Each row is a point on a landscape with many peaks, with its height.
From any point a climber takes the steepest step (rise divided by distance) to one of its 2 nearest points. It stops when none of these is higher. Distance is the straight distance between rows; heights are no part of it.
z441: [  9,  -2, -13,   2,  36, -38, -21, -30,  12,  11, -18,  -4, -12, -16,   3,
  -3,  21, -17,  -9,  18]  h=514
z53: [  5,   6,  -2,   2, -20,  25,  -3,   7, -19,  12,  -2,  -8, -18,  21,  10,
 -26, -13,  -7,  -3,  31]  h=398
z964: [ -8,   7,  33, -18,  10, -10, -14,   2, -29,  12,   3,  36,  -6,  14, -42,
 -13,   1,  32,  -3,   1]  h=166
z465: [ -8,   3, -31, -11,  12,  25,  11,  -3, -25, -11,   6, -46, -12,  -5,  -5,
  17,  38,  20, -27, -31]  h=79
z522: [ -2, -21, -13,   8,  20, -46, -33, -17,   7, -20,   2,  21, -14,  37, -17,
  20,   8, -13,   6, -22]  h=499
z557: [ 30,  12, -18, -11,   0,  31, -25,   6, -35,  -4,   1,   8, -44,  14, -10,
   6,  18,  -3, -27,  18]  h=235
z675: [  5,  28, -29,  26,  16,   8,  28,   6, -24,  12,  10,  15, -28,  32,  36,
  -6,  -3,   5, -13,  -5]  h=127
z390: [  7, -10,   6, -15, -19,  35, -21,  -7, -27,  -6,  -2,   2,  -6,  38, -22,
  -3,   1,  18,  -5,  -5]  h=280
z353: [ -7, -39,  24,  -6,  19,   5,   8,  13,   1,  14, -23, -23,  43, -27,  -9,
   3, -14,  -7,   6, -19]  h=38
z231: [-24,  43,  -1, -10, -11, -25,  -1,   1,  14,  -8,   8,  20, -21,  -1,  -2,
  -5,   8,  -1,  -7,   3]  h=124
z279: [ 19, -24,   2,  -6, -18,  29, -22,  27,  15, -18,  -9,   4,  22, -17,  28,
  13,  -8,  -7,  -7,  -7]  h=428
z341: [  0,   0, -12, -18,   2,  51,  10,  13, -19,  -8,  -2, -39, -12, -19,   4,
  14,  41,  27, -23, -22]  h=94
z963: [-14, -28,  -1,  30,   7, -24,   7,  15,  21,   7,  18,  -8,  30, -27,  10,
   5,  -5,  16,   9, -15]  h=567
z610: [ 26,  17, -31,  -1,  23,   1,   8,  -9, -13, -17,   2,  23, -21,   8,  21,
  18,  14,  -9, -18, -23]  h=515
z487: [-10, -30, -14,  25,  31, -49,  -6,  -9,  -7,  20,   8, -16,  16,   8,  -4,
 -16, -31, -24,   7,   7]  h=346
z762: [ 18,  18,  14, -14,   1,   1,  24, -36, -24,   2,   8,  12, -17,   5, -46,
  -7,   2,   4,  12,  11]  h=579
z133: [ 32,  -4, -12, -16,  -5,  45, -12, -11, -23, -15,  -9,  -7, -19,   1, -22,
  21,  25,  -2, -18,  -4]  h=245
z654: [ -6, -17,  24,  -7,  18, -14, -16,   2, -31,  17,  -5,   4,  -5,  -7, -52,
 -12,   4,   7,  -7,   4]  h=205
z45: [-11,   4,   6,  11, -30,   8, -18,   0,   7, -10,  -5,  21,  -9,  53,   3,
  -5, -15,  -3,  25,  16]  h=418
z521: [ -8, -20,  -6,  -8, -22,   8, -38, -12, -19,  -6,  11, -17,  -7,  45, -21,
 -11,  -2,  10,   2,   6]  h=298
z196: [-12, -27,  27,  -9, -20,  21, -10,  15,  -8,   2,  -4, -27,   3, -13, -49,
  -4,   3,   4,   5,   5]  h=81
z362: [  6,  11,  13, -28,   0,  20,  14,  -2, -37,  17,  15, -28, -19, -11,  -5,
 -29,  15,  26,   1,  28]  h=344
z967: [ 10,  12,   3,   9, -11,  14,  -7,  28,  10,  -4,   6,  27,  -6, -30,  20,
   6,  10,  20,  -5,  14]  h=368
z882: [ 11,  -4, -10,  16,   7,   8,   2, -20, -17,   2,  22,   3,  -9,  -7, -19,
  10,  32,  54,  11,   0]  h=549
z403: [ 14,  -2, -12,  13, -15, -19, -29,  16,   5, -20,   7,  27, -24,   3, -16,
  10, -14, -46,   4,  15]  h=578
z936: [  3,  11,  10,  -5, -17,   8,  11,  13,  16,   7,  10,   0,  22, -26,  45,
 -24, -17,  16,  20,  35]  h=220
z170: [ 23, -20,  -8,   7, -10,  30,   0,  18,   1, -18,   0,   2,   6, -16,  14,
  20,   4,   1, -11, -23]  h=399
z396: [  1,  -7,   7, -10,  46, -23,   4,  17,  12,  19,  -9,   0,  33, -71,  13,
   2, -16, -11,  14,  19]  h=347
z3: [ 21,   0, -10,  -8,  -1,  19, -24,  -6, -20, -19,  16,  35, -17,  46,  16,
   5,   9,  37,   9,  12]  h=482
z895: [ 10,  -5, -14,  21,  20,  -5, -10,  -6, -20,   6,  20,  19, -13,  12,   5,
  -7,  15,  38,   0,   3]  h=511
z493: [-24, -27,  28,  -2, -11,   6, -20,  31,   6,   3, -14, -13,  17, -20, -44,
   4, -11,  -9,   0,  -1]  h=130
z433: [  3, -15,  -9,   1,  36,  -7, -15,   6,   5,  13, -36,  -3,  19, -14,  33,
   0,  -8, -27, -17,  -6]  h=379
z716: [-16,  16,   2, -13,   1, -13,   2, -34,  -8,  -8,  -3,   9,  -2,  52, -14,
  -4,  -1,  10,  10, -21]  h=320
z867: [ 11,  -5,   7,  22,   0,  42,  37,  -6,   6,   6, -22, -20,  -4, -33,  -3,
  12,  24,   9,   7,  -6]  h=541
z665: [ -2, -26,  17,  13,   5, -21,  -2,  20, -15,  12,   9,  12,  13, -11, -46,
 -12, -38, -20,  11,  17]  h=517
z616: [-10,  -6,  17, -33,  -2,  14, -33,  36, -15,   2, -20,  13,  12,   9,   0,
  -6, -16, -12, -27, -11]  h=228
z791: [ -1,   6, -28,  12,   1,  13,  -7,  -7,  17, -21, -10,  -2,  -6,   1,   8,
  39,  35,   5, -14, -38]  h=60
z289: [ 27,  11,   2,   1,   1, -11,  21, -35,  -9,  -9,  -2,  19, -18,   5, -32,
   4,  -6, -30,  11,   7]  h=617
z782: [  8,  22, -40,  16,   1, -20,   3,  19, -23, -18,  43,  28, -38,  27,  -1,
   8,  -8, -10,  -7,   1]  h=135
z677: [ 16,  30,  -4, -30,   0,  15,  21, -25, -37,  -9,  22,   7, -14,  11, -39,
   4,  12,  25,   1,   3]  h=548
z509: [-17, -15,  10, -10, -12,  -9, -13,  12,  44,   7,   0, -45,  17, -42,  -3,
  12,  18,  -8,   4,  18]  h=293
z711: [ 15,  25, -33,  -7,  12,  -2, -16, -12,  -4, -32,  10,  35, -24,  19,   9,
  31,  29,   8,  -6, -15]  h=500
z863: [ 14,  30,  11,  -5, -12,  20,  32,  17,   6,   8,   5,  13,   3, -25,  47,
 -19, -13,   6,   3,  27]  h=213
z262: [-35,  27,  33, -20, -14,   0,  10,   5,  18,   0, -28,  -3,  -5, -19, -39,
   4,  14, -12,  -9, -12]  h=182
z945: [-31,  11,   5,  16, -18, -26, -10,  -9,  49, -11,   7,   9,   4,   0, -15,
  26,  23,  17,  10, -16]  h=78
z861: [ 12,  21,  29, -18,   3,  21,   2,   1, -16,  19, -37,  24, -11,   4, -13,
 -15, -10, -24,  -8,  28]  h=194
z781: [-21,  26,   7, -26,  17, -34, -26,   3,  27,   9, -10,  23,  22, -14,  29,
 -18, -16,   2,  13,  37]  h=244
z496: [-18,   8,  -6,   0, -16, -35, -31,  18,  36, -21,  11,  24,   0,  15,  28,
   2, -12, -11,  15,  16]  h=665
z11: [-37,  20,   2,  10,   3, -47,   2, -11,  50,   7,  10,  -6,   9, -18,   4,
   8,  23,  19,   6,  -5]  h=92
z107: [ -6,  10, -13,  38,   2,  24,  14,  22, -19,  22,  -3,   3, -20,  23,  20,
  -8,  -1,  15, -15,  -7]  h=125
z839: [-32,   6,  15,  -2,  24, -39,  19,   2,  17,  15, -11,  -5,  28, -22,   1,
  -6,  -7,  -2,  -3, -23]  h=246
z66: [  7,  10, -20,  25,   1,   1,  16,   0,  29, -18,  -8,  17,  -2, -14,  26,
  34,  15, -10,  -5, -34]  h=55
z688: [ -9,   3,   7,  -9, -21,  53,   5,  18,   3, -15, -13, -18,  -1, -17, -11,
  25,  33,  24, -12, -28]  h=115
z673: [ 15,  19,   9,   2, -17,   8,   0,   9,  12, -16,  10,  47,  -6,  -7,   5,
  11,   2,  17,  10,   7]  h=385
z619: [ 31, -17,  10,  18,  -4,  29,  11,  34,  -9,   6,  14,  16,   5, -37,  14,
   1,  -3,  19,   2,  17]  h=386
z910: [ 22, -36,   1,  21,  -9,   4,   6, -21,  25, -14,   9,   4,  32,   0,  11,
  18,  -6,  10,  26, -15]  h=440
z144: [  5, -24,  24, -12,  -6,  -5,  -5,   7, -22,   5,   7,   6,  25,  10, -28,
 -20, -44, -14,  14,  10]  h=632
z617: [  3,  -3,   4,  -7,  11,  21,  26,  25, -32,   8,  -4, -12, -13,  -2, -10,
  -3,  -7, -15, -31, -24]  h=306
z570: [-28, -12,   1,  -9, -21,  -8,   4,   7,  34,   2,  17, -63,  12, -26,   4,
   4,  16,   4,  -1,  -7]  h=281
z18: [-16,  28, -17,  30,   2, -12,   9,   4,  32,  -9, -20,  22, -13,   5,  34,
  17,  11, -16,  -1, -24]  h=51
z334: [ 11,  15,   5,  13, -32,  15,   0,  12,  -7,  -4,  23,  16, -27,  -8, -28,
  -7,   0,   9,  10,  38]  h=417
z448: [ 32,   0, -14,   9, -13,  25,  18,  18,   1, -18,   1,   5,  -9, -17,  20,
  13,  -9, -34, -12,  -9]  h=377
z208: [-15,  -4,  -4,  -3,  24, -22,  -2, -32, -18,   9,  -1,  -3,   5,  46,  12,
 -23,   1,  26,   3, -18]  h=336
z779: [ 37, -17,   6,  -7,  10,  22,  37,  12, -35,   4,  10,  -5,  -3, -11,  -3,
  -7, -25, -21, -11,  -6]  h=342
z104: [  5,   6,  -5,  -1, -34,  24, -28,   9,  -5,  -5,  -4,   9, -19,  39,  15,
 -20, -15, -11,   9,  37]  h=410
z94: [  8, -20,  -7, -28, -22,  24,  -8,   6,   1, -14,   9, -52,   5, -12,  18,
  -1,   1, -11, -13,  -3]  h=502
z453: [ 14, -15,  10,  -1,  39,   2,  12,  18,  -5,  28, -15, -10,  26, -61,  14,
  -8, -21, -13,  17,  37]  h=371
z810: [-13,   4, -11,  15,  -5, -20, -13, -25,  51,  -7,  -7,   4,   1,  15,  20,
  23,  25,   6,  12,  -8]  h=71
z26: [ 32,   9,   7,  -2,   2,  27,  40,  19, -26,  14,   0,  10,  -7,   4,  26,
 -10, -31, -28, -18,   2]  h=356
z742: [  2,  18, -40,  -2, -17, -14, -20,  17, -15, -32,  39,   6, -36,  21,  -8,
  11,  -1, -19, -13,  -3]  h=138
z164: [ 27,  11, -14,  13,  28,   6,  29, -13,  -9,   0, -12,  13, -17, -20,   5,
  17,  21,  -6, -18, -20]  h=550
z590: [-28, -20,   5,   7,   5, -12,  22,  12, -25,  23,  12, -56,  -1,  -7, -15,
 -33, -13,  -7,  -1,   1]  h=263
z653: [ 18,   4, -14,  25,  18, -32,   7, -18,  -6,  -9,   0,  28, -28,   7, -31,
  15,  -2, -38,   2,  -9]  h=576
z328: [  3,  -4,  -9,  17,  18, -36,  -8,  -9,   0, -13,   8,  34, -11,  16, -15,
  13,   0,  -8,   5, -15]  h=535
z489: [ 21,   0, -10,  33,  -8,  26,   2,  32,  -9,  -9,   4,  41, -21,  10,  -1,
  27,  -4,  -8,  -9, -13]  h=114
z361: [  3,  33, -15,  -7,   1, -23,   0,  -6, -14, -16,  25,  38, -32,  40,   2,
  -6,  -4,   4,  10,  10]  h=132
z495: [ -9,  27,  12, -48,  10, -29, -23,  -8,   7,  -1,  -9,  18,  13,   1,  20,
 -24, -17, -12,  -1,  25]  h=264
z846: [ 19,  -4,  17,  -1,  29,   7,  10,  24, -15,  27, -11,  19,  13, -34,   7,
 -15, -28, -10,   7,  37]  h=391
z354: [ 16,   0, -25, -19, -21,  25,   9,  -9, -14, -18,  28, -37,  -5,  -4,  11,
   0,   8,   7,  -4,   2]  h=580
z853: [-14, -18,   7,  18,  12, -27,  37,  17,  15,   9,  19, -34,  19, -53,   3,
   0,  -3,  -4,  10, -10]  h=442
z599: [  2, -27,   0,  35,  -3, -12,   1, -12,  21,   1,   7,  -5,  17,  -4,  -3,
  11,  -1,   5,  17,  -8]  h=474
z755: [ 19,  30,  18, -19, -14,  26,  17,   3,   3,   4, -12,  29,   4,   3,  37,
 -17, -18,  -3,   4,  24]  h=207
z715: [-17,  37,  -6, -13,  12, -18,  41, -21,   0,  -5,   7,   0,  -1,   2,   4,
   1,   6,   6, -10, -36]  h=241
z252: [  7,   9,  11,   4,  16, -13,  -5,  15,  -5,  22,  -2,  27,   2, -25,  -1,
 -22, -26, -11,  12,  50]  h=411
z998: [ -2,  -7,  23,  -4,   7,  16,  -8,  -9,  -2,   5, -28,  29,  23,  32,  17,
  -5,  -7,  23,   9, -12]  h=446
z994: [-12,   5,  16,  13, -23,  17,   0,  21,  17,  -2, -40,  15,   0,   0, -16,
  15,  -8, -40,  -5, -15]  h=128
z229: [-13, -34,  -6,  22, -28,  27,  -1,  18, -14,   3,  14, -31,  15,  26,   5,
 -11, -19,  17,   3, -14]  h=354
z319: [ -9,   7,  -8,  13, -21,   8,  15, -38,  42,   5, -25, -30,   5,  19,  15,
  11,   8, -22,  10,  -6]  h=64
z503: [-22,   8,   5,  36,   1,  29,  13,  20,  -3,  29, -35,   5,  -4,  21,  24,
 -13,  -4,   6, -11,  -8]  h=118
z120: [-15,   2,   8,  19,   6, -13,  37,   2,  12,  19,   6, -29,   8, -41,  11,
 -15,   4,   7,  16,  12]  h=383
z155: [-12, -28,  -1,  -7,  19, -47, -41, -28,  24,  -6,   4,   2,  11,  29, -16,
  15,  13,   3,   3, -14]  h=450
z567: [  8,   6, -15,   1, -13, -22, -44,  11,  21, -27,  10,  32, -25,   6,  10,
  11,   7, -17,   5,  20]  h=619
z825: [ 16,  23, -37, -15, -15,  26,   8, -19, -14, -19,  31, -29, -10,  -2,   5,
   9,  26,  30,   1,  14]  h=614
z817: [-10,  17,   7, -14, -12,  -8, -15,  11,  33,   2,  -1,   7,  27, -16,  43,
 -17, -19,   4,  19,  39]  h=230
z515: [ -5,  20, -12,  14, -16,  -9,  -2, -32,  53,  -4, -20,  -6,  -7,  12,  27,
  15,  15, -20,  14,  10]  h=68
z999: [ -7,  -3,  -6,  19, -30,  -7, -19,  38,   1, -14,  19,  16, -21,   0, -24,
   3, -18, -26,  -5,   8]  h=520
z184: [-34,  25,  -2,  -5,  -4, -34,  -4,  -8,  26,   8,   5, -18,  -3, -10,   7,
 -13,  13,   7,  -4,  10]  h=108
z492: [ 20, -13, -13, -10, -14, -11, -18,   6,  38, -19,   9,  -9,  15, -28,  31,
  13, -11, -37,  -2,  13]  h=498
z537: [ -4, -38, -15,  19,  -4,  -8,  15,  11, -12,   5,  25, -55,   5, -11,  -5,
 -12, -17, -16,  -3,  -6]  h=210
z668: [ 12,   2,  -5,  19,  10,  11,  -7, -10, -21,   9,   9,  25, -19,  38,  15,
 -13,   6,  40,   9,  23]  h=492
z751: [  1, -25,   0, -29,  19, -44, -37, -21,  27,  -9,   4,  -4,  24,   5,   0,
  17,   8,  -9,  -9, -22]  h=392
z213: [  3,  22, -10, -15, -16,  23,  15, -15,   8, -14,  -4,  -3,   8,  14,  32,
   5,   4,  10,   0, -19]  h=610
z924: [-16,  39,   7,   6,   9, -22,  54, -17,   9,  10,  -7,   5,  -3, -13,   7,
  -8,  -1,  -3,   0, -18]  h=226
z314: [ 14, -11, -18,   1,   8, -12, -31, -20,  17,  -2, -12,  -8,  -2,   1,  25,
   1,  11, -15,  -2,  18]  h=571
z772: [  9,  -3,   5,  21, -27,  43,  23, -14,  -9,  -2,   4,  10,   9,  35,  -7,
   4,  -9,  25,  24,  -4]  h=404
z356: [  7,  48, -29, -20, -12,  35,  30, -17,  -6, -19,  13,  -7,  -3,  10,  23,
  12,  18,  20,  -1,  -1]  h=642
z199: [ -1,   8,  -2,  12,   2, -29, -10,  -3,  16,   7,   4,  12,  -4, -17,   1,
 -15, -11, -12,  14,  44]  h=438
z925: [-13,  22,  12, -32,  -2,   6,  19, -39, -11,   0, -17, -16,  -2,  24, -23,
  -7,   7,   0,  -6, -19]  h=294
z481: [ -9,  21,  13,  18,  11,  -4,  24,  -6,  -2,  18, -15,  22,  -9,  -3, -10,
  -6,   5,   8,   2,  -1]  h=208
z371: [  3, -10,  -3,  13, -24,  35,  30,   4, -16,   1,  10, -18,   7,  17,   2,
  -6, -17,   7,   6, -15]  h=387
z30: [ 24,   8, -20,  -2,   6,   3, -22,  -8,   0, -33,  15,  49, -19,  26,  17,
  24,  21,  26,  13,   3]  h=489
z436: [ 31,  45,  -8, -25,  -1,  27,  25, -11, -29, -14,  18,  26, -21,   7, -25,
  18,  10,  10,  -7,   7]  h=529
z192: [-13, -25, -26,  10,   1, -21,  -4,   8,  -3,   3,  17, -49,   2,   3,  14,
 -10,  -9, -18, -18, -18]  h=181
z316: [-18,  -4,   1,   3,   4, -19,  23,   4,  20,  -1,  -8, -13,  21,  -9,  12,
   3, -18, -28,  -7, -34]  h=292
z116: [ 22,  -8,   5, -22,  -8,  52,  -4,   9, -32,  -7,  -2,  -2, -10,   9, -22,
  13,  12,  15, -21, -15]  h=260
z462: [ -5, -49,  14,  26,   2, -12, -13,  -8,  35,  17,  -7, -14,  45, -10, -15,
  14, -17,  -3,  27,   3]  h=407
z544: [-10, -14, -18,   5,   1, -38, -24,  25,  24, -18,  26,  10,  18,  -1,  41,
   4, -20, -11,  -1,  -8]  h=590
z348: [-19,  -7, -25,  12,   4, -30, -11,   5, -14,  -1,  23, -13, -14,  22,   5,
 -11,  -3,   1, -14, -13]  h=157
z258: [ -1,  -9,  -2,   1,  20, -11,   6,  -7,  18,   0, -31,  -3,  18, -11,  23,
  11,   0, -26, -13, -29]  h=337
z718: [-21,  -5,  10, -40, -17,   7,   8,  15,  18, -13,  12, -69,   4, -31,   6,
  -1,  15, -10, -10,  -8]  h=372
z397: [ -2,  -2,  25,  -6,  10,   5,  -9, -10,  -7,  20, -15, -14, -11, -39, -26,
  -9,  37,  27,   8,  30]  h=167
z83: [  3, -41,  14,   4,  -4,  15,  -8, -11,  -8,   7, -12, -29,  15,  -1, -32,
   2,   7,   5,   4,  -8]  h=50
z538: [-10,  40,  11, -13,   5,   8,  11,  23, -27,  11,   4,  33, -28,  19, -14,
   2,   4,  16, -27, -14]  h=139
z330: [ 28,  16,  19, -12, -21,  21,   9,   2,  -6, -11,  22,  35,  -7, -19, -18,
   4,   5,  27,  13,  23]  h=397
z7: [ 13,  -8,  13, -20,  19,  21,  -8,  27, -35,   9, -20,   6,  -6,   5,  -4,
  -6,  -7, -12, -36, -17]  h=268
z232: [-13,  10,  -1,   6,  -3, -28, -19,  -3,  45,  16, -10,  -7,   9, -29,   2,
  -4, -10, -28,  18,  54]  h=405
z836: [-10,  -4,  12,  12,  -6,   7,  -9,   4,   8,  -7, -19,  40,   2,  52,  25,
  -2, -11,  14,  27,   2]  h=425
z909: [-20, -19,   8,  21,  27, -26,  -1, -15, -21,  29, -10, -17,  -4,   2, -40,
 -18,   2,   2,  -2,   0]  h=259
z85: [-14,   2,  17, -11,  37, -34,   7,   5,  24,  15, -14,   7,  37, -52,   8,
   4,  -5,  -2,   6,  -2]  h=307
z149: [ 25,  15,  -9,  14,  -5,  23,  26,  16,  -8,   0, -13,  21, -11,  15,  36,
   1, -25, -40, -10,  -8]  h=365
z249: [-34,   6,   7,  26, -10,  28,   7,  22,   4,  25, -43, -21,  -4,   2,   7,
 -12,   2,  -7, -13,  -3]  h=106
z899: [ -7,  13,  -3,   8, -19, -13,   3,  -7,  -3,   0,  33,  -5, -13,  -5, -15,
 -15,   3,  26,  14,  23]  h=445
z12: [  1,   1,  -5, -35,  11, -33, -13, -23,   3, -11,   5, -12,   4,   3,   2,
  -3,   2, -21, -17, -14]  h=333
z710: [ -2, -14,   6,  34, -10,  19,   1, -22,  -1,  -1,  -6,  21,   1,  40, -23,
  11,   7,  32,  29,  -8]  h=415
z954: [ -4, -23,   1,  -5,  36, -36,  -8, -31, -10,  13,  -1,  -6,  22,  25,  10,
 -18,  -7,  11,   4, -14]  h=355
z80: [ -2,   1,  -1,  26, -22,  30,   4,  21,   2,  -9, -22,  15, -14,  16, -19,
  22,  -2, -22,  -8, -25]  h=120
z921: [ 27, -26,  -2,  -7,  -9,   8, -18,  25,  15, -17,   6,   5,  29, -36,  27,
   5, -21, -19,   1,  14]  h=459
z831: [ 24,  -8,  -4,  23,  19,  14,  37, -13,   4,   3, -22, -12,  -7, -36,   4,
  11,  16, -17,  -4, -10]  h=615
z648: [-11,  14,  -6,   0, -11,  14,  33, -36,  15,   6, -29, -39,   1,  19,   9,
  -2,   4, -23,  -1, -19]  h=59
z315: [  6, -37,  21,  -5,  12,  11,  16,  -9, -14,  14,  -8, -34,  27, -21,  -7,
  -6,   2,  10,  10, -12]  h=33
z429: [-14,  21, -13,  -9,  18, -10,  29, -24, -19,   5,  -6, -20, -14,  15, -10,
  -5,   8,  -9, -19, -31]  h=261
z972: [-12,  -7,  11,  22,  -8,  17,   5, -37,   9,  12, -19,  -7,   9,  21, -19,
   7,  22,  38,  20, -11]  h=439
z75: [ -3,  -7,  12,  12,  13, -39,  12,  11,  32,   2,  15,  18,  29, -51,   1,
  11,  -7,   8,  17,   2]  h=262
z162: [ -7,  11,  -1,  -9, -16,  19,   2,  -1, -26,  21,   6, -34, -23,   6,   2,
 -38,   5,  14,  -3,  37]  h=373
z669: [-26,  20,  29, -36,  -8,  -4,   9, -16,   9,   7, -22, -15,   8,  -7, -16,
 -12,   7,   1,  -1,  -5]  h=240
z55: [ -4, -20,  -5,  -8,  18, -24, -18,  18,   2,  -5,  11,   5,  28,  -6,  34,
  -7, -16,   7,  -8, -13]  h=497
z286: [-13, -21,  20,  -7,  -9,   6, -35,  24,   3,  -3, -16,  13,  19,   3, -20,
   4, -14,  -6,  -3,  -6]  h=185
z630: [  8, -36,  22,  -9,  10,   8,  -9,  -8,  -9,   0, -16,  14,  42,  27,   7,
  -6, -31,   5,  12, -21]  h=490
z723: [  2, -32,  18, -20,  -4, -10, -18,  -8, -12,  -7,   4,   7,  30,  40,  -7,
 -13, -38,  -8,  15,  -9]  h=543
z888: [  9,  10,  12, -41,  12,   4,  28, -12, -25,   5,   7, -37,  -7, -24,   5,
 -27,  10,   1,  -4,  12]  h=311
z302: [-10,  20,  18, -19,   4,   5, -21,  10, -25,   9,  -3,  34, -16,  37, -12,
 -13,   5,  26, -12,   2]  h=151
z752: [ -1,  18,  20,   0,  15,  -2,   3, -17, -13,  20, -15,  10, -18, -18, -27,
 -11,  30,  26,   1,  17]  h=188
z447: [  4,   2,  -1, -31,  12, -21,  10, -21,  -4,   2,   1, -41,  -6, -21,   1,
 -16,   9, -18, -11,   5]  h=287
z778: [ 16,  25,  23, -18, -10,  28,   3,   2,  -3,   4, -32,  39,  -4,  18,  10,
  -4, -11, -12,  -3,   9]  h=202
z173: [  5,  -1, -43,   1,   6,  19,   7,  -5,  -8, -21,   8, -30,  -7,  -1,   5,
  30,  25,  -1, -24, -39]  h=67
z212: [-19, -10,   7,   2, -11, -17, -23,   7,  47,  12, -12, -18,  22, -21,  -5,
   8,  -7, -22,  12,  28]  h=360
z738: [ 31, -32,   8,  15,  -1,   8,  -8,  12,  -8,   4,  23,  17,  20, -23,  15,
 -10, -14,  28,  22,  26]  h=403
z986: [-11,   2,   3,  -2, -13,   4, -18, -20,  15,   9,  -8, -31, -10, -14, -12,
  -5,  36,  21,   5,  23]  h=142
z847: [ 25, -32,   6,   2, -15,   4, -13,  -5,  15, -17,  23,  12,  33,  -8,  23,
   6, -11,  26,  25,   1]  h=422
z167: [ 27,  -6, -10,  12,   4,   6, -11,  30, -19, -16,  23,  43, -18,  10,  -2,
  17,  -5,   4, -13, -11]  h=111
z151: [-22,  12, -28,  -9,  -3, -37, -25,   1,  -7, -19,  36,  -3, -24,  26,  -4,
  -3,   1,  -1, -11, -12]  h=146
z794: [ 24, -14, -14, -17,  -6, -15, -25, -18,  29,  -8,   8, -20,  11, -16,  28,
   1,   1, -21,   1,  28]  h=536
z266: [  9,  -4,  -9,  19,   5, -17,  -4, -10,  -7,   8,  20,  -2, -11,  -8,  -2,
 -16,   1,  10,   7,  26]  h=475
z195: [ -6,   4,   0,  23, -11,  38,  29, -23,  10,   6, -21, -19,  -1,  -2, -12,
  17,  29,  22,  10, -16]  h=488
z211: [ -8, -28,  -8,  27,  31, -33,  15, -17, -18,  22,  -2, -27,   1,   0, -19,
 -13,  -7, -12,  -5, -15]  h=303
z379: [-23,  -2,  22,  12,  -1,   1,  42,   4,  -7,  22,  -2, -40,   1, -23, -19,
 -20,   0,   2,  15,   4]  h=332
z180: [  9, -22,  -1, -14,  33,  -4, -33,  12,   3,   9, -22,  10,  33, -23,  29,
   3, -10,  -5,  -7,   2]  h=421
z904: [-23, -24,  -3,   4,  31, -54, -21, -23,   9,  14,   0,  -9,  18,  26,  -7,
  -6,  -8,  -7,   5,  -7]  h=393
z660: [ 26,  -3, -26,  -3,  12,  25,   4, -24, -37,  -4,  28, -13, -10,  -2, -10,
   9,  32,  43,   3,   5]  h=582
z524: [-24,  24,  23,  -5, -26,  -3,   0,   6,  18,  -3, -30,  13,  -9,   2, -34,
   2,  -7, -34,  -3,   1]  h=145
z756: [ -9,  13,   7, -48,   8, -30, -20,  -3,  -2, -12,  -3,  10,  10,  12,  15,
 -13, -14, -14, -17, -13]  h=295
z261: [ 12,  42, -13,   3,  19,  14,  18,  12, -35,  12,  10,  28, -37,  33,   8,
   8,   4,  10, -26,  -9]  h=131
z427: [-31, -36,  17,  -1,   3,   7, -19,  31,  14,  16, -25, -29,  41, -21, -20,
   8, -26, -19,   5,  -2]  h=73
z878: [ -3, -33,  -9,   3, -41,  22, -29,   5,  -1, -14,  24, -31,  10,  25,  -7,
   1,  -6,  12,   5,  -2]  h=323
z360: [-27,  22,  13, -13, -24,  29,  14,  11,   5,  -7, -15,  -9,  -4,   2, -26,
  13,  12,   3, -11, -29]  h=140
z233: [-14,  42,  -3, -16,  -6, -37, -14,  -8,   7, -18,  12,  37, -30,  26,  -5,
  -7,   1,  -8,   8,  15]  h=129
z177: [ -3, -20,  -2,  24, -12, -17, -17,  27, -16,   0,  26,   2, -16,  -9, -41,
  -9, -18, -11,  -1,  19]  h=441

Where does a climber stop that starts at each point below?
z11 -> z963
z151 -> z963
z716 -> z289
z316 -> z496
z557 -> z831
z83 -> z314
z791 -> z925
z675 -> z289
z133 -> z831
z986 -> z925

Two climbers start at each pair of points below. Name the first point that both come to, or write -.
z353 / z315 -> z493
z66 / z489 -> z262
z779 / z888 -> -

Call two points neighbours if one is among the 2 nearest of the other. Go from one point of each pair to the other, from neighbour to neighbour, staying as high as possible. Name the lowest point that can't be avoided.
z144 / z496 -> z177
z356 / z266 -> z570
z266 / z963 -> z967
z496 / z12 -> z447
z831 / z356 -> z3
